Points, in no order, along strands that fork and pass close to each other.
Two points are linked if the straight distance between their rows is under 54. Some points are linked to none.
(1212): [ -2  10   3  -4  -6  -5  -4  27  -1 -14  23   4  -6  27  -7   3 -11   8
  12  10  13  10  -8  -4 -33  -9  13  23  -1  -1  14   5  -8]
(1301): [-16  16 -24 -27  24  -1 -16   2 -24   6  -2   4  26  -7   1   6  -9   3
 -21  -8  -5 -16  -5 -13  24   5  -4  13  13  16   4   8 -28]
(1308): [ -8   9 -18 -24  -8  20  11  11 -38 -30  23 -20  10  44  -5  18 -19 -11
 -23 -33   5   7   8  18 -17   6  14  11   3  32   7  12  -1]
(706): [ -4  13 -29 -12 -10   6  12 -13 -37  -7  17 -21  16   7  -5   2  -5 -25
 -25 -44 -12 -13   9   7   4 -16  -4   0   0  26  -2   3  -4]
(913): [-17   8   1   6   9  10 -20 -20 -12  27 -40  20  -5 -28 -10  16  -1  -3
   6  -9 -21  -6  14   1  21 -19   6  -8   4  -2  -3   3 -16]
(946): [-22  -7 -20 -19   6 -12  -3   7  -6  19   1  -3 -43   2  24  13 -12 -22
  14 -12  -2   7  10 -15  11   6   5  -3  -7  15   7   1 -14]
(1304): [  4  -7 -17  -4 -14  -3  26  23  17 -48  16 -12  19   3  13  -7  21 -15
  13  26  13   3   2 -14 -14  -3  17  -5 -27  20  13  -9  32]
(728): [-11  31  10   6   9  27 -28  -6 -18  25 -25  27  11   1 -29  10 -12  19
  -6  -4 -18   1   3   6   3  -8   8  20  16  -6  -1   3 -35]
(1161): [ 19   3  -5   4  13  -6  -2  -5  -4   3  24   2  37  -7   1 -18  11   5
 -13  13   5 -14 -20  -8   1   7 -17   9   7  -6   0  -4  -8]
(522): [-24   8 -30 -33  16   0 -11  15 -30   6  -1  -1   7   5   9  13 -16 -10
  -8  -9   1  -5   2 -15  18   6   2  10   7  24  14  18 -25]
(785): [ 21  -7  21  15 -19   0  28 -17  -3  -3  32 -12  -4  30 -18 -10 -17  18
 -14 -38 -11   1   2  20 -24   1 -25   2   2 -16 -14 -26  14]
(1541): [ 13   5  11   7  -8   5  12  12  -4 -25  26  -5  15  30  -8  -3   1  18
  -7   0  10  -5 -14   3 -37   2   7  16   8  -3   4  -7   9]
(1517): [-12  16   4 -15   1  14 -16   4 -20   6  12   9   6  29 -18   9 -24   5
 -24 -12   3   3   2  13 -13   7   6  16  18   5   5   3 -31]
(568): [-18  15 -20 -29  42  -9 -21   1  -8  31   5  21   7  -3  22   4 -16  14
 -10   9  -3  -3  -8 -21  32  17   2  22  25   7  12   4 -44]
(1337): [-18 -11  -3 -11  12   9  -7  -4   3  27 -26   0 -28  -1  18  11  -3  -6
  -4  -5   4   2  13  -3  15  21  11 -14   7  12   1   5  -1]
(1327): [ 21 -18  22   9   0 -14  -2  -8  18  32  25   4  -1  -1   1 -22   0  20
  -3   7  -1   8 -10  -3   5  12 -38   2  14 -22 -10 -20  -8]
(498): [-10   7   5  -1 -16  26  -7  11 -24 -17 -13  -3   0  32 -16  19 -11   5
  -1 -21  11   6  11  10 -23  -8  18   3   6   3   5  15   5]
(542): [  0  10 -16 -22  30   7 -11  -6 -17   7   5  -2  48  -9  -5  -2  -1   6
 -30  -1   3 -16 -15   1  16  17  -6  15  24   6   1   7 -21]
(1174): [ 13   3   4   8 -17  -3  27 -18  -9  -3  30 -10  -6  25 -13  -3 -25   2
 -15 -37 -16   0   8  12 -20 -16 -28   3 -11  -8 -10 -28  -2]
(521): [  3  -3  29  -5 -13   7  -5 -17   6  43  -3  11 -30   7 -11   2 -18  22
 -12 -23 -21  18  16  10   7  16 -28  -4  16 -17 -18 -10  -8]
(143): [  4 -13 -12  -3 -24   8  26  16  12 -42  14 -26   4  17  16  -4  11 -16
  -1   3  17   6   3  -5 -17   9  10 -14 -23  23   2  -5  41]
(161): [ 12  -8   8  23  -9 -17   0 -19   4   7 -22  -1 -19 -45   1  -7  18 -29
  18   6 -17  -7  10   6  22 -28  -7 -22 -20  -9 -14  -1   7]
(26): [-17   6  -8  -4  -2  16 -11 -12 -18  20 -27  10  -5 -17 -11  16  -2 -14
  -1 -25 -13  -5  18   2  13 -13   5 -15   0   8 -13   5  -8]
(476): [ 22   8  13  17  -4 -15  23   1   6 -12  41   5  31  18  -4 -20   3  20
  -2  13  -2  -8 -14   0 -24  -5 -12  22   2 -22   1 -18  -6]
(1124): [  3 -18   5  -2 -11   2   4  31  21 -28   2 -15 -30  29  11  -3   6  -5
  19  21  29  13  -2 -11 -26   7  22   0 -10   7  10  11  32]
(1530): [ 14   3  18   6  -9   5  -1  18  10 -17  21   1  13  32  -9 -10   2  27
 -10  18  19   2 -17   8 -34  19  11  14  18 -11   3   5   4]
(1016): [-10  16   8  14  10   0 -25 -20 -11  39 -24  31  -2 -32 -19   4  -5   1
  14   3 -20  -4   7   0  22 -27  -3   8   1 -15  -4  -1 -30]
(1213): [ 10 -22  -1 -15  15 -29 -10 -19   8  50  20  -1 -16 -26  28 -14  -2  -1
  -9  -3 -14   3  -4 -19  40  18 -39  -8   6   2  -8 -13  -9]
(501): [  8  -2   2  14  -3 -18  -1  -8   5  20   0   3 -10 -36   3 -10   9 -23
  12   5 -14   0   2  -2  21 -21 -16  -8 -18 -13 -10  -4  -5]
(181): [  6  -1  28   0 -15  24  -9 -13   5  27 -14   8 -17  16 -18   2  -5  21
 -12 -24 -13  17  13  22  -2  21 -10  -8  30 -14 -17  -3  -3]
(172): [ 18 -24  18  17   9  -3  -8  -7  27   2  -7  -6   1 -10   2 -16  19   7
   6  29  12  -6 -13   5   5  22   1 -13   3 -16  -8   4  24]
(307): [-19  -3 -16 -26  12  -7  -8 -15 -16  54  -6  -3 -21 -18  23   8  -7 -18
 -15 -32 -19  -2  11  -9  39  20 -16 -17   7  19  -7   3 -14]
(1218): [  1 -32   3   2 -17  -4   7  -5  12   9 -12 -24 -33  -9  14  -3  16 -28
   8 -12   1   8  12   2  13   1  -8 -31 -20  16 -10  -2  39]
(1500): [-18  10 -14 -32  -1  28   0  17 -29 -12   5 -12  10  40  -3  17 -24  -2
 -23 -22  12   5  11  20 -13  16  18   7  13  28   2  10 -14]
(701): [-20  15 -17 -33  32   1 -15  21 -11  18   9  11  -1  15  19   8 -26   6
 -12  12   2   2  -7 -11  19  30   4  28  22  14  12  16 -39]
(122): [ 14  -9  11  -2   2 -21  -6  -8  10  42  27   3 -10  -4   2 -13 -20  13
  -5  -4   2  13  -8 -11  14   9 -39  12   4 -23  -1 -18 -19]
(1154): [ 20  16   4  16   3 -18  20   6  10 -22  31   6  32  -3  -3 -19  17   5
   8  24   2  -3 -18  -8 -18 -15  -3  22 -13 -14   1 -16  -5]
(139): [ -7  -2 -11   3 -20  19   8  12 -13 -33 -14 -24  -8  15  -1  15   5 -16
   9 -14  12   3  12   5 -15 -18  22 -15 -16  18   2   7  26]
(1559): [ 16 -13   9   2  -6   5  10  16  18 -26  15 -10  11  26   3  -9  10  21
  -3  20  31   0 -17  -2 -26  30   9   1   7  -1   4   5  25]
(865): [  9 -13   8  18 -28  -9  22   2  16 -12   9  -8 -27   8   5  -6   7 -15
  16  -5   2  16   8   2 -18 -14  -2  -6 -24  -1 -12 -13  26]
(1282): [-33  -6 -36 -24   9  -5   2  24  -8 -19 -31  -9 -27  -4  17  33  -2 -20
  14  -3  14   2  10 -16  13 -10  24  -9 -21  20  24  20  12]
(117): [ 15   4   6  13  12  -8 -14 -15  -4  12  -3  10  29 -28 -10 -13   9   2
  -1  16  -9 -16 -10  -2  12 -15 -13   0   9 -21  -8  -1 -11]
(801): [-11  -7  -6   8  35   5 -19 -17   9   5 -51  26   4 -30  -2  17   8  13
   5  18  -5  -8  -4   2  31   4  14 -13  10  -8  10  13  -5]
(1176): [  8 -13  -7 -13  17  15  -4  -5  -1  -8  -2  -7  44   2  -2  -2   9  19
 -27  12  15 -16 -13   7  13  39  -5 -11  28   3   5  14   6]
(507): [-19   6   0   6  18  27 -22  -8   4   7 -58  24   1 -16 -11  20   3  20
  -2  13 -10  -1   4   7  19  15  12  -7  19  -1   7  14  -9]
(844): [ 14   3   7  10 -14 -13   7 -16  -2  16  15  -2  -1  -9  -9 -12  -1   0
  -3  -9  -7   3   4   0   6 -13 -26   4  -3 -12 -11 -15  -9]
(1018): [-20   2 -24 -25  21  -2  -6  35   0 -24  -4   3 -10  12  13  18  -9   2
  14  16  23   1  -4 -19  -6   3  26  14   1  15  25  19  -4]
(1160): [ -3  11   1   1   1   2 -12  30   8 -26   4   4   3  18 -10   7  -6  14
  21  30  24   4  -8  -9 -25  -6  25  17   2  -7  16  15   4]
(989): [-16  13 -11  -2 -16  22   2   8 -31 -28  -5 -16  -3  26  -6  17  -6  -8
   0 -27   3   4  15  12 -25 -21  21  -5  -9  15   6   8   8]
(63): [ 26  -7  33  25 -12   4   4 -11  15   2  10   2  14   8 -17 -15   7  26
  -9   7   5  -3  -9  10 -17  11 -10  -3   9 -26  -9  -6   8]
(800): [ 13  -9  22  23  15   7 -20 -23  12  17 -31  10   6 -29 -20  -9  13  13
  10  20  -7  -7  -1  15  17   5   2 -11   8 -19 -10   6  10]
(94): [-13 -16   5  16  26  -3 -14 -14  19  10 -50  14 -14 -26  -2   7  13   8
  14  19   7  -3  -1   3  26   4  19 -13  -1 -11   3  13  12]
(485): [-15  17  -2 -28   4   9  -7  22 -22   7  17   7  -5  27  -5  10 -30   4
  -9  -5   6  11   1  -4  -6  16   9  19  15  13  14   9 -30]
(334): [-18  13  16   8 -13  31 -16  11  -7  -1 -39  15 -15  11 -19  19  -3   9
   6  -5  -1   8  18  12 -12 -13  26   2   2  -4  -7  15   7]
(1405): [ -6  -6   4   9  20   5 -13  13  26 -11 -28  16 -14  -4  -3   5  11  16
  22  34  26  -3  -4  -5  -5   1  25   2   1  -8   7  19  14]
(1026): [-13   6   9  -2   5  36 -15  -7  11  15 -47  17  -9   3   2  14   1  25
  -8  -5  -9   3   7  16  19  31   8  -2  30   4  -5   9  -7]
(725): [  8  12  12   9 -14  -6  12  19   1 -10  32   7  -5  30 -13  -5 -20  14
  10   2   3  10  -7  -5 -43 -20   3  23 -13 -13   4 -13  -9]
(921): [ -3  -8  -6  -2  32  -6 -18 -25   1  38 -26  10   5 -40   8  -1   9   1
  -2  15 -14 -11  -7  -4  38   2  -5 -14   9  -7  -2   8  -9]
(1383): [ 14  -2  12   8 -18 -20  25  -6  11   2  33 -10  -8  11  -6 -17 -15   4
  -3 -27 -11  10   7  -2 -14 -13 -34   4 -18 -15 -17 -31   3]
(700): [ 19   2   0  11   3   2   5  -1   0 -30   3  -5  49  -3  -6 -11  18  11
  -2  13   6 -21 -19  -1 -11   0   8  -1   3  -6   8   5   8]
(543): [  2   4 -18  -3 -11 -19  23  24  16 -26  23  -7   3 -10  16 -11  17 -28
  21  20   4  10   6 -21  -7 -12  11  -1 -39  20   6  -7  17]
(1581): [ 19   3  11  32 -25  -1  25 -13   3 -23  14  -5  19   0  -7 -11  12  -1
   2  -7 -11  -6  -2  17 -20 -16  -4  -5  -8 -14  -8 -14   9]
(672): [ 15   0  27  36 -20  -4   0 -18   5  -6 -11   0   2 -21 -17  -9  18  -7
  14   5 -15   3   8  20  -6 -26  -1 -17  -9 -24 -12  -5  13]
(1573): [-17   9 -17 -13  45   4 -24 -10  -3  34 -12  24   9 -12  13   4  -1  23
  -8  17 -10  -3 -17 -14  34  23  -4  13  27  -1  11   6 -41]
(175): [ -9   4  15 -10  -3  30  -7  -8   5  22 -22   5 -12  16  -3   7  -9  21
 -17 -11  -3   5  11  18   9  37   6  -5  28  -1 -11   3   0]
(171): [  3  -4   9   6 -38 -17  30  10  11 -17  22  -7 -28  18   3   1 -10 -13
  10 -20  -9  24   9  -5 -25 -21 -13  -5 -29   2 -10 -26  13]
(827): [  8   1  15  23  11   5 -18 -15  -2   3 -28  13  18 -30 -19  -1   8   4
  12  15  -7 -10  -1  10   7 -17   7  -6   8 -22  -4  12  -9]
(1552): [ 14  16 -11  11  -8  -8  24 -20 -19 -17  26  -8  45 -13  -8  -9   8 -18
 -14 -18 -22 -21   2   7   3 -34 -13   7 -16   1  -8 -20 -15]
(209): [-16  -8  -8 -16   4 -19  -8  21   6  18  19   4 -60   9  25   4 -21 -19
  20   3   5  19   0 -22   0   4   3   9 -14   7  13   0 -12]
(482): [-18  -3   2  -1  16   6 -16  -7  16  31 -25  15 -24  -5  15   6   0  11
  -2   5  -3   6  -2   0  28  23   6  -5  14  -3  -3   6 -13]
(1442): [  4 -19  -7  -3  -3 -10   2  -9  11   8 -11 -16 -19 -24  14  -2  17 -21
   6   3  -5  -5   5  -5  23  11 -11 -22 -17   7 -12  -1  23]
(1146): [ 21 -19  -9  -2  11 -25  11   9  30  -8  23  -3  13 -16  22 -23  19  -3
   4  29  12  -4 -27 -19   6  18 -13   4  -7   4  -1  -5   5]
(316): [-13   4  -4   0  24   5 -18  26  21 -28 -13  19  -6   5   0   9  -2  19
  25  43  35  -4 -10 -12 -19  -8  31  16   7  -9  16  22   9]
(42): [  5  -9  11 -14  -8  -2  -3 -25   3  50   6   0 -24  -3  -2  -2 -17  12
 -19 -34 -21  12  14   5  21  11 -36 -13  14  -6 -21 -14 -13]
(925): [  0 -19   6 -12  11 -27  -6 -15   9  57  22   3 -25  -7  18 -17 -16  10
  -7  -6 -11  16  -3 -16  26  23 -41   5  13  -4 -10 -12 -21]
(277): [-31  12 -28 -39  29   2 -14  21 -16   2   7   1  -5  15  16  19 -24   6
  -8   2   9   3   2 -14  13  21  14  13  12  26  18  17 -27]
(723): [ 11  -3  19  31 -14  -6  -6 -16  10  -5 -30   4 -15 -34 -13  -5  17 -16
  24  10 -13   0  10  19   3 -39   9 -24 -22 -17  -6   0  14]
(861): [ -4   1   6   3 -23 -17  11  16   4  -2  16  -6 -44  13  -9   2 -21 -15
  17  -5  -2  22   9  -7 -21 -19  -8   2 -26  -2  -4 -10   1]
(1102): [  9 -16  -3  -4  -9  -3  20  21  17 -36  20 -20   9  23  19 -11  10   3
   0  12  25  -1 -15 -10 -21  21   9  -7  -9  13   3   1  32]
(1206): [-32  -9 -23 -18   8   9  -6   3 -15   3 -39  -6 -21  -5  18  24   0 -18
   0 -18   2  -7  13   0  21  -1  13 -17  -3  23   8  20   5]
(1288): [-32   7 -32 -22   2   3  -3  17 -22 -27 -21  -7  -2  -2   6  25  -5 -17
  12  -9   7  -4   8 -17   1 -18  19  -1 -18  21  23  17   0]
(83): [ -7 -11  -4 -18  -2 -12   2  -9  -7  46  12   3 -34   0   8   0 -26  -7
 -19 -25 -18  16  15  -6  21  12 -35 -12   6   2 -14 -11 -15]
(889): [-13  29   9   3  14  31 -30  -1   7  22 -33  35  -8   5  -8  12 -10  30
  -3  10 -14   7  -5   4   4   7  15  24  26 -11   4   6 -37]
(416): [ 20 -16  -4   7  -4  -2  11  -1  12 -27   4 -14  27  -3   8 -12  21  -3
  -8   9  10 -13 -15  -5   3  22  -3 -14   1   8   1   1  28]
(1224): [ 25 -20  10   7   2 -10   5  -2  29 -10  11 -12  12  -9  12 -23  22   5
   1  24  13  -6 -20  -5   1  21 -10  -7   3  -3  -4  -6  18]
(576): [  3  -6   5  15  17 -22 -14 -14   8  23 -12  17 -14 -39   4 -10   6  -9
  23  22 -10  -6  -3  -7  21 -25  -2   5 -10 -15   0  -1 -14]
(13): [ 25  -8   4  12   2   5  15 -15   4 -29   7 -13  46  -2   0 -18  21   6
 -16   5   6 -21 -14   8  -7  16  -4  -7   4  -2  -5  -5  21]
(182): [  9   2 -10   9  -6  -3  11 -14 -11 -17   4  -7  35 -23  -6  -6  13 -22
  -6 -10 -17 -12   1   9   3 -25  -1  -7 -11   5  -6  -5   0]
(503): [-11   0   6  15  -9  20 -16   1  -7 -16 -38   4  -3  -4 -12  14   5  -4
  16  -1   7   1  15  12  -8 -20  24 -11  -7  -4  -2  15  14]
(816): [ -6  18   1   4  10  11 -25 -15 -14  33 -15  22  14 -21 -17  -1   0  11
  -7  -4 -12  -6   0   5  17 -11  -7  14  12 -14  -4  -2 -36]
(245): [-26  29  -8 -13  -1  15 -21  20 -30 -14  -8  10  11  16 -20  22 -18   5
   0  -8   2   1   7  -1 -16 -10  26  19   8   9  16  12 -23]
(1046): [ 17  11  20  20   3   0  11  -8  -6  -2  28   7  29  27 -18 -13  -4  25
 -15  -5  -1 -10 -13  14 -27  -4 -13  18  12 -26   3 -13 -10]
(1538): [-24   7 -34 -30  14 -10  -4  28 -14  -9   5  -5 -23   7  24  15 -17 -17
  13   4  11   4   4 -29   2   2  15  12 -11  21  20  13  -8]
(319): [ 11  -3 -12 -10   9 -27  -4 -29  -8  45  12  -3   1 -36  14 -14   3 -17
 -14 -13 -19  -4  -3 -15  40   3 -39 -16   7   6 -11  -8 -12]
(1451): [ -5   5  -2   3 -26 -19  11  17   9 -10  14  -1 -32  -5   1   0   0 -24
  27  -2  -7  18  10 -12 -17 -35   3   6 -31   3   1  -7   4]
(1576): [ 19 -24  23  17 -15 -13  10 -22  23  -2  -4 -18 -12 -18   1 -14  20 -14
   9   0 -13   5   3   7  10   5 -20 -28 -13 -12 -18  -6  35]
(939): [-11  -5 -11 -15   6   0  -2  39  16 -32  -4  -8 -18  20  17   7  -4   3
  18  26  35   8   0 -16 -17  10  28   8  -3   8  21  16  18]
(1532): [ 25 -13  23   7 -19  -2  18 -17   6   3  26  -9   4  22  -8 -12  -1  20
 -18 -23   4   3  -5  20 -14  18 -28   0   6 -16 -13 -16  13]
(1067): [-24  13 -17 -37   9   9  -7  30 -18   0  11   0 -22  28  20  18 -32  -5
  -3   2  11  16   0  -4  -1  29  16   9  11  19  19  12 -22]
(79): [  7  12  25  19 -19   9  -6 -19 -10  14   4   9   3  13 -30   1 -14  18
 -12 -28 -14   3   7  26 -23 -18 -15   2  13 -25 -16 -15  -4]
(710): [-10   8  -6   6 -13 -15   7  22  13 -19  -7   2 -37 -13   9  10   9 -30
  33   9   2   8  11 -14  -6 -35  12   5 -35   4   5   1  10]
(1391): [ 12 -29   6   2 -17 -21  24 -13  28   6  10 -24 -21 -11  17 -13  17 -19
   7   2 -11  11   0  -4  12  13 -26 -27 -16   7 -17 -16  31]
(1578): [-18   4 -13 -14  11  19 -11  22  -6 -22 -16  -2  21  22  -2  17  -7  22
  -3  18  19  -2  -5   1 -12  13  23  13  20   6  16  22  -4]
(753): [ 29   2   4   8  21 -15  -3  -6  10  -8  19   6  46 -25  -3 -21  16   7
  -2  35   5 -18 -27  -5   4   8  -6  12   5 -14  -1  -2  -9]
(977): [ 27  -1 -11  -8  15 -10  13 -23  -7   1  24 -16  53 -14   8 -19  17  -2
 -34  -3  -9 -22 -22  -2  21  21 -22  -6  13  10  -6  -9  -1]
(934): [ -9   6 -17 -20  -1 -14  -3  -5 -22  28  13   1  -9 -13   9  -1 -13 -23
 -11 -22 -11   0   3 -15  20  -2 -14   6  -2  14  -8  -1 -26]
(619): [  5 -10 -15   0 -27  19  15  11  -4 -41   0 -22  13  25   7   7  11  -8
  -2 -16  15  -3   5   5 -20  -4  17 -15 -16  24   7   7  32]
(457): [ 13   6  -9 -14  17  -1   5  -6 -15   2  26  -9  46   9  -7 -13  -1  15
 -32   3   6 -17 -21   1   2  19 -12  16  21   5   2  -2 -11]
(1317): [ 13 -21  32  18   3   4 -13 -16  17  11 -22   0  -6 -15  -9 -11  16  15
   4  15   3  -2  -1  13   8  16  -5 -19  10 -12 -13   7  30]
(1057): [-18  21  -2 -11  11  16 -18  35  -1 -25  -1  12   8  28 -12  14 -17  27
   9  21  18   8  -5  -7 -25   1  28  26  17  -1  24  16 -13]
(663): [-25  19 -14 -11   1   8 -12  18 -25 -21 -15   3   0   6 -10  27  -8  -9
  10  -5   3   3   8  -5 -13 -26  24  14  -7  10  18  14 -10]
(159): [-11 -14  15  19  29   4 -11  -2  31  -6 -40  23 -30 -12  -2  12  12  11
  21  35  17   2  -2   4  11   4  26  -4   0 -13   5  22  24]
(609): [-21  -6  -3 -21   7  -7 -13 -13  -3  56  -2   5 -47 -13  19   5 -16 -11
  -5 -27 -15   9   8  -8  31  12 -15 -15   4  10  -8  -4 -23]
(778): [  3  -2  17   2 -16   7   2  -2  -6   7  16   0  -8  25 -13  -1 -16   9
  -6 -20   3  10   5  12 -18  -1  -8   0   2  -7  -5  -9  -2]
(309): [-27  26 -11 -27   3  31 -15  19 -35 -21  -9   2  12  26 -14  25 -25   6
 -14 -12   6   3   9   9  -7   8  27  14  17  22  16  18 -16]
(272): [ -2 -15 -15 -19   8 -10  -6 -24 -13  45  -1  -7 -12 -32  19   2   0 -22
 -16 -28 -20  -4  13  -5  41   5 -32 -24  14  17 -12  -4  -7]
(970): [ -1   1  11  23   1   1  -7  -3   1 -10 -33   4 -10 -24 -12   6  13 -14
  23   5   4   0   6  11  -5 -26  15 -14 -16 -12  -3  10  16]
(574): [  2  -7   0  11 -21   0  11   0   4 -15  -1 -10  -9  -3   1  -1  12 -16
  10  -8   1  -3   4   3 -11 -14   1  -9 -13   7  -7  -5  16]
(30): [-18 -12 -21 -17   5   1  -7   4 -14  13 -13 -10 -23  -2  20  13  -4 -20
   3 -14   4  -3  11  -9  16  13   4 -15  -4  15  -1   9   3]
(435): [ -6   8  -6 -11   9  17 -12  10  -8  -4  -8   1  13   5  -4  10  -6  16
 -10   5  16  -4   0   0  -2  11   9  10   9   5   6  10  -7]
(1091): [ 10 -22   0   8  -7 -32  18  -1  31   1  11 -12 -18 -26  18 -26  19 -26
  17  23 -10   8  -3 -12  19   3 -16 -21 -25   6  -4 -10  27]
(981): [  6  -6   7  13 -23   5  10  19  12 -28   5 -15 -11  25  -1   0   6   1
  12   6  19   7  -3  -2 -33   1  18  -3 -11   4   3   5  24]
(86): [ 17  -9  23  10   2  14 -10   0  16   3   3   3  13   7  -7 -15   5  29
  -9  16  12  -1 -11  11 -12  24  -2   2  23 -19 -10   4   5]
(549): [  4 -13  -9   5  31 -21 -18 -14  11  25 -14   9 -10 -47  19  -9  16 -14
  16  22  -6 -14  -9 -14  36  -8  -6  -7   0  -8   2   5  -6]
(386): [-10   6  -2  -6  32  13 -18  -7  17  30 -25  22  -7  -7  13   4  -1  29
  -6  21  -2   1  -7  -2  25  29  10  12  26  -4   5   6 -23]
(405): [ 20  -8  24  39 -30   0  23 -20   7 -25  -4 -10   1  -8 -11 -10  17  -7
  15  -5 -10  -5   6  20 -22 -23   3 -19 -12 -11 -13  -9  26]
(1019): [ -9  -2  -9   2  -8  -4  -1  21   6 -20 -18  -1 -22  -5  -2   9  10 -18
  29   7  11   3  10  -4 -10 -26  23  -2 -24   2  11   9  18]
(1314): [ -2  -1 -20  -5   2 -27  16   4  12   5   7  -5 -14 -35  20  -6  12 -38
  12  10 -11  -2   6 -23  20 -12 -10  -5 -31  13  -3 -10   6]
(270): [ 19 -13  -5   6  13 -30   9   4  33  -5  15  -4  -1 -33  19 -20  20 -18
  19  42  -2   1 -12 -18  16   4 -11  -8 -18   7   4 -11  13]
(624): [ 27 -13  33  23 -20   0  13 -20  18  -2  15  -8   8  14  -7 -19   8  18
  -8 -14   0   1  -3  23 -25  14 -18 -11  16 -23 -10 -16  26]
(1266): [-32  -8 -33 -38  12  -9   0  29  -3  -8  -9  -7 -43   9  32  19 -13 -24
  14  -3  18  11   8 -18   8  10  29  -5 -15  24  25  15   4]
(147): [  3  12   9  19 -28  -6  20   8  -7 -24  29   1  -2  28  -8   3 -11   3
   1 -14  -2   4   0   5 -35 -19  -1  16 -11  -5   1 -16   0]
(7): [  2  16 -11   1 -21  -3  38  -4 -24 -22  37 -10  16  15  -8  -4  -5 -18
 -15 -25 -16  -4   7   4 -16 -21  -4  13 -22  15   4 -21   2]
(1524): [ 18  14 -13   7   9  -6   6  12   5 -32  17   1  44  -8  -4 -11  14   0
   4  27   7 -10 -21 -11 -12  -8   8  17  -4  -2  11   4  -6]
(691): [ 19 -12  13   0   6  17  -7  -3   5  -5   2  -6  38  11  -6 -12  11  30
 -24   2  14 -14 -11  10   2  31   1  -4  32  -8  -6   4  12]
(1427): [-30   4 -21  -8   5  13 -13  -5 -20   6 -44   1 -12 -16   0  27   0 -18
   8 -19   0   0  23   0  19 -17  13 -17  -9  13   5  10  -3]
(767): [ -6  17  17   3 -10  31 -10   5 -13  -3 -13  10   3  21 -25  14  -9  16
  -1  -4   1   4  13  11 -26  -7  18  14  13  -8  -1   8  -7]
(1198): [  7  10   2  16 -26  -2  29  -6  -4 -23  22  -7  13  15  -7  -8   2  -7
  -3 -16 -13  -1   9  10 -20 -24  -8   8 -17  -3  -1 -22   7]
(1411): [ -1  16  18  -3  -8  22 -12   6  -7   5   8  15   7  33 -20   7 -19  22
 -12  -1   0  14   0  13 -23  12   1  17  18  -7  -3   0 -23]
(824): [  9   6  27  25 -30   0  10 -22  -5   8   3   0  -4   3 -25  -3  -1   8
   4 -25 -11   3   5  24 -24 -24 -16  -3  -3 -28 -16 -16   4]
(236): [  5   6 -22 -12   0 -28  14  17  16  -9  18  -1  -6 -19  23  -6   7 -29
  21  19   1   2  -7 -27   5 -10  -1   8 -30  14   8  -6   1]
(1492): [  7  -2  13  11 -23  12  23   9  -2 -35  15 -12   9  35  -1  -1   7  10
  -5  -6  10   0  -7  11 -35  -1  12   1  -1   4   1  -9  27]
(311): [  9  -7  -1  11 -10  -5   4  -7  -4  -6 -12  -8  14 -20  -4  -5  10 -16
   6   0  -3  -9   0   3   6 -18  -2 -12  -8  -2 -11  -1  10]
(1075): [ 25  10   2  12  21 -16  -7 -17   9   6  12   4  42 -35   0 -23  14   1
  -3  34  -9 -15 -22  -3  18 -12 -17  11   4 -19   0  -6 -23]
(714): [ 14  -5  22  26 -36   0  23 -14   2 -10   7  -7 -10  16 -14   0  -2   1
   2 -29 -11  10  10  25 -26 -23 -10  -9 -12 -18 -15 -21  24]
(155): [ 16   9  29  17  -8  12  -4 -17 -11  13  14  12  23  18 -30  -9  -3  28
 -21 -17  -8  -8  -2  25 -16  -6 -13  11  18 -26  -8  -8  -9]
(1234): [  2  -8 -20   0   2 -14   9   4   9  -9 -10 -12   0 -27  20   0  17 -35
  17   5  -7  -5   1 -14  21  -6   0 -17 -20  18  -2   1  13]
(115): [  3  22 -12  11 -15 -13  49 -19 -19 -16  37  -7  29  -2  -8  -8   2 -17
 -19 -25 -30 -16  18   8  -7 -38 -12  10 -24  10  -2 -32 -13]
(709): [ -5  -5  -9 -23  16  14  -7   5  -9   4 -15  -8  26   4   8   1  -4  18
 -22   5  13 -11  -2   4  14  34  -1  -2  23   3   5  13  -6]

Follow the links from the first point to the second, and from the first to the third. Name the last point that the two ways share.
(543) / (1317) / (1500): (143)
(182) / (209) / (989): (767)
(1091) / (970) / (79): (1224)
(311) / (63) / (319): (1160)
(386) / (476) / (725): (277)
(30) / (1091) / (1018): (277)
(507) / (1552) / (522): (1198)
(1146) / (139) / (405): (767)

A fork is a point with three links, a tip a point with one. Leave the first point through the second and follow the links. Name the first fork or tip that comes.
(522) / (1301): (1224)
(1124) / (939): (1308)
(316) / (1405): (1327)
(245) / (663): (143)
(172) / (1317): (277)
(1383) / (1174): (1160)
(861) / (171): (1198)

A fork is a point with three links. Follow the links from the first point to the second and name the forks in between, in order.
(416) / (139): (1224) > (277) > (767)
(1411) / (663): (767) > (143)
(913) / (1581): (30) > (277) > (767) > (723)
(30) / (1234): (277) > (767) > (143)
(1391) / (79): (1224)
(13) / (701): (1224) > (277)
